Each row is a point on a tangle of strands that fork and nearly touch. The rows are in no order.
In the rows, zero is written as 128.
Points whose rows are less than 174 apart are linked; no others are. Some points are linked to none.
(483): [147 143 105 104 167 158 138  90 134  75 151 114 168 108  93 109 121 105
  93  92  72 139 126 103 123  98 160 156 172 126 120 134 163  91 128 156
  75  77  73 126  97  98 184  88  93 163 149 163 137 147 147 122 168 117
 137 114 156]
(340): [161 185 105  73 121 178 114  90 125 115 151  82 159  75 117 148 115 154
  94  79 115 186 129 145 102 116 128 184 163 167 107 109 129  80 129 153
 107 140 120  94 133  77 167 134  88 161 153 180 125 181 190 128 119 137
 137 131 116]
(292): [143 170 105 115 108 123 100 134  91 102 102  76 143 182 175 109  84 116
  84 124 173 148 145  87 130 129 150 110 154 150 141 127  85 120 116 166
 159  95 130 145 112 163 109 140 132 107  75 149 129  62  73 133 104  99
 135 148 160]
(577): [143 152 137  74  77 121 118 108 127 149 146 141 113 125 147 141 146 129
 127 138 138 170 123 180 150 130  99  94  94 196 145 125  96  69 116  86
 157 175 173  72 168 129 128 170 145 117  87 154 168 137 153 122  62 123
 124 114 138]
(616): [139 153 149 121 120 172 104 114 148 106 149 123 210 124 124 127 162 112
  87 100 111 161 121 186 134  50 133 123 104 147 107 133 103 108  60 179
 135 146  97 112 136 134 148  82  91 108 114 147 147 170 172  99 115 136
 135  89 171]
(533): [185  92  78 116 167 112 167 105 111 135  81 126  87 115 110 151  60 140
 123 116 135 129 168 113 132 140 128 125 117 148 152 102 130 131 186 125
 150 182 145 132 115 133 111 129 163 145 131 139 125  89 145 150 102 120
 139 165  80]
(949): [148 102 137 101 173 181 144 167 166 133 170 142 103  91 147 117 140 113
 175 119 128 116 110 110 124 115 151 122  68  75 125  84 120 155 234  95
 118 191 154  91 142 144 126 147 110 113 131  88 119 123 122 142 167 154
  92 104  94]
(233): [152 183  98 146 109 157 112 105 104 136 142 101 111 150 142  93 148 179
 110  86 183 120 140 183 110 155 102 150 173 111 103 117 111 162 123 107
 103 116  97 143 129 127 102 199 111 159 141 134 137 117  84 127 122 128
 108 138 124]
(14): [101 187 115  97 107 153  92 103 105  96 120  93 212 129 115 137 106 114
 135 121 144 195 143 178  85 105 129 188 159 121  83 156 138 112 101 177
 143 104  94 168 147 114 151 102 102 148 155 151 112 165 154 125 140 104
 140 107 150]
(225): [153  86 106 164 112 125 169 147 107 170 138 148 131 148 175  92 158 117
 160 116 155  92 123  83 163  69 137 105 131  63 145 108 144 169 177 111
 111 143 132 102 120 124 158 162 102 124 118  82 130 109  81 120 172 133
  77 101 162]
(537): [185  91 126 149 156  99 135 130 124 118 174 186 144 124 145  73 110 117
 148 179  91 103 160  87 169 103 133  98 113 132 137  88 138 140 187 120
 136 130 124  93 123 138 156 145 140  69  94 180  94  86  65 163 116 140
 138 113 122]
(473): [125 109 152 159  88 118 162 110 130 115 150 112 160 101  90 109 146 113
 142 107 108 139 142 117 163  91 164 146 161 125 110 160 151  92  87 144
  79  77 100 133 137 112 156  82  74 130 176 123 135 149 144 131 183 141
 148 116 141]
(549): [150  95 193 109 162 120  91 120 158 157 128 141  88 102 139 108 116 147
 107 147 102 144 102 153 148 209 118 129 120 169 110 116 137 114 129 135
  79 129 128  97 147  95 139 131 141 107  92 136 128 138  94 142  59 139
 181 170  75]
(352): [175  98 104  94 176 140 161 138 151 129 129 126  78  74 131 114  78 134
 161 119 155 132 118 103 129 135 151 146  97 101 133 102 117 133 224  95
 142 213 147 106 140 140 107 146 115 134 145  98 115 108 138 153 146 141
  92 138  74]
(822): [146  82 155 139 120 103 152 137 134 182 119 137 104 122 149 128 141 164
 105 136 117 125 138 117 189 169 148 147 136 166 131 117 134  78  98 137
  86 120 117 115 125  93 129 110 122 122 129 134 125 112 147 119  98 132
 176 224  90]
(207): [104 130 164 155 155 124 142 128 127 162 117 140  77 149 131 146 178 146
 162 162 102  85 113 130 158 161 131 115 146 120 137 174 140 160 129  99
  93 124 132 120 143 134 128 153 146 133 152  63 140 129 114 115 136 180
  95 134 107]
(428): [113 149 168 191  78 103 115 100 126 153  96 122  95 160 104 154 156 157
 136 171 133 120 124 145 172 130 130 102 179  86 110 215 144 143  88  83
  88  70 100 137 152 155 118 163 149 114 122 133 160 137 117 145 146 199
 117 135 152]
(574): [143  90  99 147 146  98 149 115 104 208 115 148  84 148 146 132 100 160
 114 160 116 121 155  81 170 177 141  87 123 144 153 146 151 161 128 111
 102 136 144 126  91 133  99 147 146 122 132 162 164  89 103 151 106 154
 137 218  71]
(774): [128 119 138 139 132 128 169 104 120 123 142 107 130  79  87 169 174 129
 135 110 120 116 143 141 168  78 123 116 112 159 113 106 126  74  85  92
 166 139 105 119 156 121  89  89  84  97 207 138 138 149 191 132 114 167
 126 126 119]
(992): [124 124 115 102  72 106 135 155 109 128 140  97 157 123 145  93 121 129
  80 116 196 159 147  74 125 145 142 134 138 135 120 112  93 105  92 198
 111 104 135 119 129 101 112 110  77 124 127 110 124 111 109 132 123  69
 171 218 146]
(1208): [160  78 152 139 135 108 138 117 143 140 152 155 100 140 159  62 132 114
 124 167 119 111 157  87 190 127 131 111 155 161 126  96 123  98 160 129
 117 107 125 113 138 135 135 140  98  78  88 174 118 106  72 148 100 141
 129 162 120]
(490): [ 80 106 125 137 143  79 142 146 134 132  99 143 113 122  78 188 142 129
 156 147 113  92 120 118 125 156 129 130 152 117 127 156 147 159  99 122
 159 128 160 165 145 138  98  85 167 137 173 131 111 138 161 117 139 154
 118 147 112]
(1026): [127 149  91  85 130 136 121 156  89 104 105  84 130 149 178 118  73 122
 125 147 187 167 132  97  83 162 145 189 105  81 134  89 126 140 151 156
 165 143 121 168 127 161 114 152 145 129 119 133  88 113 110 136 122  89
 102 133 123]
(1154): [ 98 136 155 170 119 135 150 141 156 101 123 129 167 134  96 114 157 110
 115  92 136 122 155 126 130 109 144 116 160 102  97 167 127 188  86 127
 128  85 108 162 131 147 151 118 122 125 126 114 120 120  95 145 179 152
  94  68 162]
(135): [ 99 125 137 148 121 138 153 125 145 134 118 114 165 115 100  73 153 123
 132  95 141 133 148 121 152 142 149 163 158  99  97 158 120 128 110 168
  90  53 104 132 129 123 162  99  76 157 155  94 139 133  97 132 183  92
 157 134 160]
(303): [ 86 140 118 160 143 162 163 142 134  87 126 104 148 130 100 108 149 115
 120  73 162  92 137  99 106  85 127 109 130  89 127 132 124 175 107 128
 145 113 114 166 106 153 146 118 127 129 153  91 116 143 111 124 190 103
 105 100 176]
(243): [116 118  89 142 112 125 155 153 129 147 116 144  63 123 150 167 104 116
 130 143 179  80 102 106  90 126 110 110 129 123 160 106 103 156 120  87
 176 130 162 127  77 149  74 165 138 137 150  82 121 145  90 114 115 125
 109 157 118]
(687): [134 181 133  99 116 140  60 113 120 120 136 108 165 149 153 155 133 144
 125 125 110 172 107 202  85 152 104 162 113 162 139 139 106  85 136 155
 137 123 129 129 171 127 136 136 159 159 106 151 119 136 158 118 112  97
 136  80 123]
(351): [157 172 133  47 123 185  97 115 154 101 170 111 144  79 112 123 131 117
  90  96 110 185 121 151  82 131 131 168  96 147 141  76 143  73 166 174
 117 127 124 119 140  78 170 140 109 166 136 165 132 178 169 139 150  77
 142  95  96]
(658): [ 68 211 100 156 119 113 101 170 142 127  96 104  82 158  67 192 119 164
 117 177 130  97  81 143 118 132 112 114 144  96 116 189 177 184  93  94
 164 125 130 161  75 116  91 144 175 183  83 130 134 153 115 125 105 157
 142 128 135]
(33): [ 75 134 131 146 109  69 100 134 134 132 146 130 157 121  90 164  93 136
 137 180 153 110 130 209  57 152  99 127 164 124  83 139 147 130 112 109
 182 121 143 181 146 114  91 124 184 159 138 162 104 170 147 121 121 144
 123  75 111]
(151): [152  67 134 155 141  85 169 158 118 166 131 170 114 113 160 125 130 138
 167 136 100  90 117  73 175 138 143 116  87 124 150 108 143 118 149 125
 127 130 113  99 111 118 140 103 124 114 124 106 109 108 116 125 151 114
 134 139 119]
(1102): [142 110 146 169 149 140 190 108 129 111 149 119 116 117  82 156 187 121
 175  90  99  89 151 115 161  95 115 101 132 131 151 134 143 119 137  81
 152 128 135 111 134 125 102  96 108  85 196 123 130  97 173 141 146 185
 108 100 113]
(559): [107 142 109 146  94  94 108 137 129 158  74 126  96 131 131 192 115 171
 108 137 151 119 126 155 118 174 116 125 137 138 128 137 136 127  65 138
 140 107 126 148 110 121 102 107 166 162 169 133 131 163 156 106  99 126
 169 199 125]
(926): [105 164 163  97 104 163  87 148 134 111 153 142 129 137 163 117 173  87
 117 155 132 140  99 152  97 116 115  89  71 150 168 114 105  87 115  87
 126 165 174 131 141 140 147 142 156  99  62 129 144 157 128 109 121  97
 145 115 171]
(338): [136 118  81 126 116 106 101 124  95 130  97  70 169 179 169 134  74 127
 103 133 173 173 145  81 129 178 121 135 128 107 140 128 117 151 114 184
 152  73 123 162  67 137 102 127 115 133 105 135 128  67  79 142 119  70
 161 159 157]
(698): [ 89 106  93 127 130  92 123 189 116 156  88 162 120 162 161 138  99 120
 147 175 150 121  71  49 126 132 130 122 117  63 156 136 159 209 151 113
 157 146 140 138  99 158 140 120 158 154 115  81  99 119 125 117 146 140
 105 142 141]
(28): [135  82 116 133 119  99 167 143 125 128 129 146 126  88 149  88 102 126
 125 110 126  94 128  64 159 117 138 143  71 122 143  97 140 105 135 149
 112 123 107 116  82 105 128  97  78 123 143 123 120 145 132 135 169  71
 155 166 121]
(296): [144 118 120  87 140 153 115 135 165 131 147 127  82  84 138  73 122 163
 116 108 118 149 109 131 129 169 112 146  87 155  99  78 151 122 190 133
  47  89 125  98 151 101 158 167  84 149 129 112 123 170 107 131 178  96
 126 112  74]
(1157): [170  83 120 151 140  93 154 164 142 151 165 173 155 123 182  74 117 116
 146 151 141 106 140  61 172  80 138  99 123  95 107  85 140 149 218 121
 111 120 119 113 133 134 160 168 111 103 100 146 129  92  75 141 145 124
 108 102 138]
(1147): [ 85 128 136 136 161 118 100 134 130 103  95 123 129 119  78 159 125 134
 150 143 112 115 117 145  68 167 117 156 141 124 125 145 126 157 149 121
 168 168 157 131 189 126 131 113 186 139 158 118 111 145 184 121 145 139
 117 106 100]
(912): [127 149 154 156  85 122 111 112 134 107 121 122 155 130 101 117 137 131
 148 122 132 155 156 190 135 113 113 111 165 102  67 199 124 155  88 128
  89  90 111 147 164 158 122 124 133  95 132 138 135 142 121 149 152 187
  85  71 165]
(214): [134 166 117 131 126 109 116 130  94 118  96 114 114 187 173 130  81 144
 108 138 145 133 121 131 118 131 140 123 161 129 158 172 119 142 112 114
 117 107 113 141  93 145 129 142 153 137  90 155 148  70 101 133  92 122
 135 146 154]
(1119): [117 179 120 116 105 187 101 129 132  96 141 111 235  85 108 134 150 117
  81  95 154 148 158 179 108  74 112 116  99 135 123 114 108 122  85 156
 157 133 111 162 130 125 144 109  95 129 140 130 132 201 162 122 136  90
 157 101 185]
(596): [143 103 137 116 165 147 115 126 148 111 159 120 107  97 105 100 165 137
 156 105  90 120 109 148  97 163 120 146  94 134  91 113 141 148 192 122
  75 121 134 114 151 140 146 133 106 133 144  88 142 163 112 128 175 145
 110  79 101]
(121): [141  99 131 140 130  75 129 137 134 149  99 137 118 113 133 182 132 162
 108 117 101 127 123 152 150 133 134 151 128 144 130 139 125 108  59 152
 112 126 117 115 141  93 124  83 135 141 159 139 142 134 185 110  88 117
 174 208 101]
(452): [123 173 157  83 116 175  89 153 131 112 162 137  99 151 149 124 145  93
 148 145 122 136  97 153  78 128 144 106  86 123 196 110  94 134 158  89
 152 174 183 115 153 157 122 162 189 113  88 128 130 129 129 117 123 100
 116  76 131]
(46): [ 82  81  98 155 126 108 154 124 131  88  84 141 115 111  71 171 111 136
 146 124 132  96 121 130  97 138 122 147 142 121 107 130 139 136 104 140
 178 110 112 162  94 128  93  88 143 154 185 118 107 158 169 119 141 125
 157 149 129]
(715): [132 142  87 112 167 155 147  83 102  64 123 112 146 128 107 111  87 127
 144  83  50 128 119 101 110 103 149 176 150 110 125 136 158 100 154 171
 134 104  78 124 105 104 169 109 110 138 131 157 123 111 176 125 169  96
 144 133 131]
(1171): [124 190 127 146 134 123 106 118 101 137  84 134 101 177 142 167 124 173
 134 149 116 114 106 167 131 141 116 112 153 125 146 206 115 134 116  93
 119 146 105 125 112 160 111 145 160 143 101 155 172  95 128 131  75 169
 136 133 148]
(276): [150 173  80 107  92 129 141 132  93 111 126 105 100 156 158 108 106 141
 114  93 198 150 151 139  92 156 118 160 130 118 133  99 114 114 134 149
 122 123 109 147 122 135  87 168 119 151 139 133 108 104 103 131 121  86
 124 139 131]
(431): [142 151 153 149 139 118 101  96 119 127 124 107 121 153 113 142 147 152
 138 122 114 155 122 195  98 159 125 136 161 127  92 182 128 149 105 129
  70 103  85 143 162 149 139 125 141 138 126 136 159 130 127 134 141 181
 131 117 134]
(1134): [136 118 161 147 121 141 115 148 149 125 125 132 125 154 120  71 188 136
 128 120 126 147 118 157 159 136 127 161 140 128  84 147 117 130 129 161
  62  55 119 118 153 126 173 128  90 141 136 104 149 134  85 108 151  97
 132 111 138]
(1172): [117 146 148 102  96 114  92 126 119 171 118 101 131 163 170 114 128 162
  89 148 151 168 121 156 124 171 134 130 164 182 112 125 120 109  91 132
  60 129 139 100 141 100 130 139 138 122  71 165 140 128 143 130  72 121
 177 201 133]
(497): [ 97 102 163 127 135 190 126 166 129 137 149 151 105 141 137 108 204 108
 145 128 114 108  95 117 131 118 142 115 101  96 159 102 121 155 148  70
 121 165 167 112 141 139 139 135 128  85 107  96 112 145  94  91 153 156
  87 102 140]
(262): [103 117  77 108 146 108  92 156  95 126  74 113 111 172 166 125  61 128
 129 181 158 147 108  71  94 175 133 152 130  71 144 117 147 173 159 126
 181 144 125 160 100 171 114 152 160 145  98 101  86 112 128 129 117 124
 124 155 130]
(77): [ 96 150 154 167 120  81  89 111 145 157 177 131 142 116 114 135 118 142
 143 142 173 129 125 191  91 157  87 106 155 132 102 131 151 127 138 101
 135 104 148 160 139 132  69 167 157 182 156 143 141 169 123 138 132 141
  89  48  97]
(380): [148 180 132  68  80 130 105 127 127 139 163 140 112 144 160 136 110 108
 119 143 154 163 136 153 106 147 130  96  92 168 164 106  87  71 170 106
 168 180 161 124 175 153 109 190 166 126 101 143 146 133 128 117 106 102
 122  98 123]
(971): [ 70 143 184 115  94 179  96 141 149 125 152 123 134 140 161 101 172 109
  85 138 126 124 134 124 143 121 126  73  86 151 146 120  98  88  56 108
 145 140 144 141 132 125 171 117 142  83  61 111 156 143 115 104  72  99
 140 135 206]
(3): [112 117 122 131 139 113 139 162  99 155 126 158 124 160 157 115 118  99
 142 179 108  89 114  45 150  89 169  87 128 119 180 157 146 156 146 115
 133 147 172 120  99 134 144 105 159 103  66 120 126  80 100 130 122 144
 119 134 120]
(1057): [175  73  66 145 149  87 149 123 107 141 108 153  87 143 135 157  76 145
 167 136 114 112 130  95 136 153 120 120 113 124 160 113 168 192 140 129
 144 149 155 142  83 133 119 114 163 152 158 128 130  95 138 131 139 112
 135 150 117]
(751): [141 116 172 111 147 154 124 136 152 102 164 178 154 122 150  68 130  72
  92 145 103 128 137 118 133 119 144 101 106 121 152  61 120 113 164 125
 136 161 107 122 118 170 123 133 109  58  71 143 105 108 100 157 109 111
 135 136 135]
(747): [126  76  88 166 153  88 155 137 110 162 112 157  93 124 136 144 106 157
 175 110 125  77 101  91 155 131 136 146 130 105 134 128 155 185 175 117
 123 128 111 130  97 139 137 116 117 156 160  92 114 115 132 124 189 126
 117 129 117]
(183): [142 123 131 144 183 119 112  84 132 118 100 136 135 167  82 151 116 158
 161 101  71 138 121 172 128 148 142 149 168 112  79 186 148 151 146 144
  95 132  83 162 148 145 150  98 171 132 114 147 132  77 148 131 170 170
 127 131  98]
(120): [124 126 143 137  96 125 133 106 137 153 145 109 159  70 116 173 162 130
 162 142 135 130 151 199 139 118  98 127 116 184 121 139 112 110  92  98
 162 137 142 105 169 120  87 114 111 126 174 143 137 176 182 132 112 160
 140 105 110]
(805): [133  91 137 199 140 117 160 132  99 184 123 144  78 173 168 113 177 131
 152 140 124 103 118  96 197 125 132 117 138  89 126 135 137 142 147  93
 103 113 127  97 131 135 149 172 104 127 141  84 131 107  87 107 146 171
  80 115 112]
(1080): [163 115 192 137 130 127 130 122 128 107 152 157 116 158 138  68 146 112
 113 123 109 141 155 105 176 115 144 121 142 153 106 116 108  76 121 147
  91  98 116 106 119 114 153 124 103 119 100 130 129 111  75 132  93 101
 133 150 168]
(244): [ 73 145 179 123  98 140 113 162 137 137 115 100 158 137 152 103 149 114
  75 136 150 126 117  98 150 153 142  92  99 113 146 151  72  91  55 153
 129 108 148 118 137 103 169 112 118 102 106  98 126 134  94 128 115  69
 168 165 191]
(689): [158 162 146 105 118 160  90 117 143 111 152 125 175 105 124 133 146 125
 105  86  96 172 108 154 135  72 137 169 154 161  84 121 128  74  92 186
  97 125 100  99 128  90 161  93  82 136 141 164 138 164 157 122 109 121
 157 121 139]
(374): [ 96 112 124 171 104 149 148 149 124 152 123 135  66 148 165 131 138 107
 124 154 173  74 109  89 127 116 139  72 138 110 180 123 112 147 114  76
 157 122 144 124 104 130 138 175 121 125 145  66 122 135  63 126 111 135
  84 148 144]
(770): [ 64 125 104 116 130  82 129 144 122  93  93 149 166 140  68 163  84 131
 116 184 148 120 128 171  65 137 104 159 178 110  76 151 150 147  85 130
 194 143 144 174 138  99 108  85 194 115 121 141  94 164 165 131 123 156
 134  96 125]
(615): [ 83 167 154 154 127 112 104 144 131 145 107  96 148 173 135 124 156 141
  89 127 149 119 100 141 150 167 136 129 152  81 111 197 127 172  82 130
 129  69 133 121 154 149 164 130 127 160 114  72 132 121  81 129 163 110
 128 123 160]
(1016): [136 181 107 122 172 127 112 118 110 118  85 137 106 140 126 175  95 146
 142 122  96 135 133 189 115 151  97 139 130 144 153 171 107 130 128 113
 129 201 117 122 143 128 124 126 181 141 108 150 150 106 191 122  65 148
 143 120 127]
(342): [131 123 135 127 122  90 151  93 133 123 119 141 177  74  71 173  82 103
 164 138  92 147 159 172 133  96 143 145 156 119  81 171 176 113  86 147
 127 153 110 148 145  89 116  73 114 116 173 142 134 131 201 147 107 184
 122 147 106]
(930): [170 154 110  68 116 130 113 126 114 129 137 115 129 121 157 131  96 126
 106  98 146 175 141 133 115 116 134 176 120 167 124  78 101  65 128 167
 137 171 116 116 145 136 122 151 106 130  97 151 117 130 156 133  72 101
 137 130 143]
(52): [162  88 180 133 128 175 166 136 133 104 172 155 105 126 150  94 168  64
 111 137 118 135 141 114 161  90 113  84 105 135 148  64 106  73 121  93
 149 151 136 125 123 146 145 146 103  64  81 141 136 119 103 110  99 130
 123 153 164]
(913): [123 134 121 106 156 140 120 122 130 100 115 126 104 117 128 137 108 135
 143 125 114 122 119 134  64 153 131 176  97 129 139 103 100 106 172 138
 155 187 149 126 163 134 117 133 166 129 135 118 107 157 145 118 143  94
 143 101 108]
(1048): [106  81 175 142 169 114 143 126 147 153 139 132 105 116  95 145 186 137
 173 147  93 136 113 123 167 175 133 134 140 141 103 146 159 153 144 101
  93 132 135 116 172 148 127 130 123 104 185  83 125 118 125 112 162 189
  99 103  68]
(439): [183 159 109 116 175 137 139 100 138 107 111 146 124 102 104 157 138 134
 142 108  92 131 137 162 149 103  96 134 106 168 134 138  93  88 144 109
 153 193 116  84 147 118 103 109 139 124 121 137 147  86 206 135  53 148
 130 112 129]
(105): [101 130 144 137 130 101 109 161 126 137  99  94 159 148 154  91 126 126
  89 132 151 133 104  87 139 177 132 117 115  84 125 170  93 141  88 153
 136  79 147 129 135 134 151 113  98 142 105  81 116 102  59 126 156  73
 142 165 178]
(725): [ 91 101  97 155 129  92 127 199 126 193 101 173 127 151 159 143 127 126
 148 178 105  97  95  28 194 126 152  96 117 102 171 146 154 198 111 108
 143 129 158 126  90 106 163 109 164 135  83  96  96  89 106 102 153 149
 115 125 123]
(211): [128 101 164 174 122  96 148 147 136 132 112 157 143 150 121 159 143 122
 115 129  95  91 142 110 180  98 151 114 111 129 162 139 133 121  57 156
 132 113 126 116 108 103 143  69 160  89 113 127 132  98 158 112 146 128
 155 154 136]
(117): [137 148  97  98 138 137 137 139  97 139 121 128 111 152 150 130 103  81
 125 181 128 103 130  69 123  83 164  79 137 159 181 132 119 138 175 105
 152 164 159 132 115 183 111 154 152  95  68 143 146 111  89 127 108 149
 115 153  97]
(727): [145 143 118  85 152 148 125 105 137  93 139 130 145  96 104 149 144 113
 128 102  94 128 126 149  85 104 122 163  80 150 131 116  81 107 139 117
 158 190 116 106 165 132 122 107 140 133 138 131 137 137 195 114 104 128
 140 113 130]
(295): [166 138  79 128 167 107 110 116  88 141 114 106 108 156 159 113  77 142
 126 157 143 125 132  78 139 134 144 129 135 134 159 106 122 133 194 135
 142 156 140 139 116 190 100 163 152 102  92 153 128  88  93 144 132 155
 106 145  84]
(17): [ 71 119 135 103  96 114 149 134 135 101 111 169 177 103  86 153  98 103
 154 133 140 134 158 188  71 119  98 147 147  95  83 169 142 141  63 108
 188 187 141 170 108  84 107 100 168 120 125 164  74 142 169 151 111 166
  91  67 134]
(401): [148 139 179 118 125 157 109 137 148  90 153 148 120 138 151  83 193 126
 115 120 125 147 120 158 119 130 113 130 100 155 115 114 107 107 130 155
  71 101 119 118 143 122 163 129 110 112 108 132 146 147  93 115 109 111
 139 118 156]
(612): [ 98 119 135 128  83 110 124 139 107 177 114 117 108 150 154 126 135 168
  94 172 157 145 136 109 164 162 147 111 165 190 142 128 138 111  81 129
  94 107 139 125 130 100 112 127 126  93 109 151 131 128 116 124  80 130
 166 252 105]
(675): [129  86 123 145 140 105 145 102 138 117 114 136 146  96  79 180 108 122
 121 112  66 124 127 132 137  94 157 150 129 143 106 132 149  98  80 171
 141 129 117 123 123  87 124  50 121 130 177 137 135 130 212 119 110 122
 169 164 102]
(383): [151 122 164  85 107 155 136 116 133 111 162 142 114 131 138 101 164  87
 115 128 133 152 135 141 155  93  94  94 108 172 120  95 100  60  85 100
 146 153 154 115 146 133 136 163 107 106  85 158 154 141 139 118  50 134
 125 121 184]
(894): [ 79  95 124 165 123 184 132 158 141 158 136 152  97 152 143 133 175 112
 137 130 123  74  87  72 145 102 132  98 143  79 181 139 130 186 120  73
 142 147 171 119 109 115 140 156 138 103 120  53  98 130  95 103 134 175
  72 130 133]
(1160): [109 115 116 125 157 186 124 149 132 141 154 126 117 103 110 136 184 108
 167 105 138  87 114 148  89 110 121 131 125  89 149  89 132 177 188  88
 135 166 159  99 138 157 102 154 121 127 155  75 114 146 121 117 173 145
  64 100 118]
(693): [102 142 117 145 113 117 139 130 124  82 115 118 146 113 109 136 122 129
 124  88 133 103 130 131  93  93 132 128 135 133 123 140 132 109 100 140
 151 110  97 154 117 124 113 107 116 145 160 122 117 167 128 117 147 108
 144 125 157]
(495): [151  90 157 100 156 160 136 156 176 104 169 179 128  95 146  85 127 100
 152 135  91 130 109 108 144 131 130 111  66 114 118  64 120 133 210 101
 108 169 121 102 123 148 144 126 118  82 107 127  99 130  96 151 118 138
 111 132 114]
(1155): [129 117  75 141 108 106 113 137 105 121 111  88 148 186 155 136  80 122
 119 168 149 142 124  49 126 148 123  93 132 108 154 150 137 197 119 147
 162  82 149 138  56 162 135 136 141 129  95 113 124  58  62 127 127  93
 131 107 170]
(1038): [148 120 146 114 166 156 150 116 145 104 154 136 103 118 101 104 153 134
 144  85  77 108 132 131 154 115 134 150 115 139 107 124 134 107 165 121
  69 105  95 117 119 127 133 104  87 138 144 124 137 135 118 138 163 147
 141 104 110]
(482): [159  85 123 117 216 141 151 105 149 151  89 124  71  70 111 133 102 153
 148 120 120 101 142 103 131 159 106 131  97 125 131 112 126 122 203  98
 139 203 151 100 149 122 117 122 150 143 122 109 128 104 153 150 117 127
 142 151  71]
(859): [ 95 125 108 153 110  90 144 150 140 148  86 145  52 132 125 171 116 151
 118 155 162  80 115 123 118 167  89 116 145 118 134 131 120 154  90 103
 155 102 135 144  60 140  77 127 158 154 153  96 111 133 110  95 120 137
 156 177 123]
(892): [147 119  80 145 133  94 118 129  91 159 117 105 157 168 181 107 101 122
 112 173 166 125 138  44 148 132 152 108 130 117 132 125 121 175 177 155
 118 114 129 143  94 177 127 170 126 115  94 117 134  70  64 128 142 125
 112 138 125]
(945): [120 114 127 124  94 111 155 105 133 132 114 144 196  72  87 158  73  98
 161 132 125 130 171 190 111  82 111 149 132  91  85 166 131 144  50 143
 178 157 113 138 129  97  96  73 119 101 146 159  90 167 199 147  98 179
 115 115 122]
(590): [136 104 130 102 102 138 151 126 137 127 145 118 158  88 124  78 127 103
  90 121 143 132 151  72 146 114 165 111 100 130 152  84 127  82 115 189
 115 116 120 135  83  97 132  97  57 131 129 126 127 130 126 141 143  53
 179 185 145]
(1135): [113 156 116  79 118 144  89  94 117 100 135 107 225 125 100 140  99 107
 149 116  89 214 132 199  61 114 118 181 112 135 114 132 165 121 137 179
 162 108 121 165 174 100 158 116 161 146 154 167 116 147 176 132 129 118
 108  45 124]
(990): [111 167 132 103  79 147 100  97 144  96 148  98 224  81  99 106 125 100
 129 115 157 181 165 181  82  93 116 126 135 136 111 159 154 141  91 150
 124  92 117 168 132 104 148 102  91 143 168 161 121 199 144 138 139 103
 133  62 163]
(299): [133 127 132 166 138 133 198 130 133 122 135 129  85  99  92 178 166 141
 155 106 144  65 146 137 129  96 101  98 151 133 112 123 119 132 133  71
 163 121 106 129 117 143  76 136 127 121 193 113 124 133 117 139 123 162
  99 101 132]
(192): [132 170 136 151 102 134  95  96 133 139 168 122 109 153 121 129 152 135
 129 115 158 131 126 193  99 138  73 114 137 150 136 111 124 129 176 103
 125  94 163 119 153 144 100 219 138 180 158 131 167 145 127 125 144 116
  86  56  95]
(1146): [142 148 107 161 115 129 157 104 122 113 132 121  91 134 118 139 146 145
 141  95 158  86 133 171 116 114 109 132 177 112  93 132 118 141 135 106
 114 102 104 131 105 142 102 171 115 151 180 118 144 137 106 130 144 140
  93 124 119]
(213): [138  89  96 140  88  85 125 131 120 141 103 103 139 149 149 123  82 140
  97 126 153 149 144  72 128 139 140 131 133 164 141 107 117 135 105 178
 128 100 130 127  87 131  96 113 105 133 112 132 137  95 122 122 121  82
 174 193 134]
(668): [128 159 145 141 122 135  64  78 146 172 140 102 118 142 141 130 130 176
 109  83 157 174 106 190  84 187 102 126 130 154 151 110 126 125 167 153
 105 104 133 142 164 118 109 198 148 194 148 152 165 122 142 136 146 114
 108  52  73]
(938): [151 152 143  75 104 168 120 115 173 126 178 134  91 100 128 113 144 137
 110  97 163 169 131 154 108 129 109 152  71 162 148  59 141 102 177 157
  76 102 158 129 171  98 133 170  93 161 135 144 146 161 129 134 158  77
 146 118  85]
(730): [151 106 119 131 192 126 137  83 135  81 117 135 150 130  74 146 106 131
 159  85  55 119 131 137 125 110 136 165 142 125 105 148 161 121 161 153
 122 135 100 115 145 111 155  78 144 127 129 162 125  86 167 122 145 143
 133 130 110]
(24): [154 123 140 126 142 167 175 112 122 105 180 103 148  93  85  99 151 112
 109 104  61 116 161 100 161  79 152 123 145 146 127 115 149  80 127 131
  78  78 111 107  94 104 141 104  60 139 168 146 149 161 154 149 172 141
 119 101 157]

A fork is a point with three links, a tip a point with one. Leave the first point through the second and follow the links. Name the first fork or tip that comes.
(1102), (299) => (338)
(213), (992) => (949)
(117), (3) => (120)
(52), (383) => (615)
(1038), (596) => (1135)
(668), (192) => (121)
(1171), (1016) => (24)
(135), (1134) => (1048)

Follow the links from the first point to the second, and from the first to the third. Name the last point that the two ways share.
(1016), (559), (774) => (338)
(151), (483), (1146) => (338)
(46), (121), (244) => (949)
(243), (292), (577) => (949)
(207), (938), (1154) => (24)

A fork is a point with three links. Follow the links from the first point to the second and name the forks in between, in order.
(46), (805) => (24)
(77), (859) => (121)
(938), (151) => (24) > (338)
(971), (1155) => (949) > (338)
(926), (17) => (949) > (121)
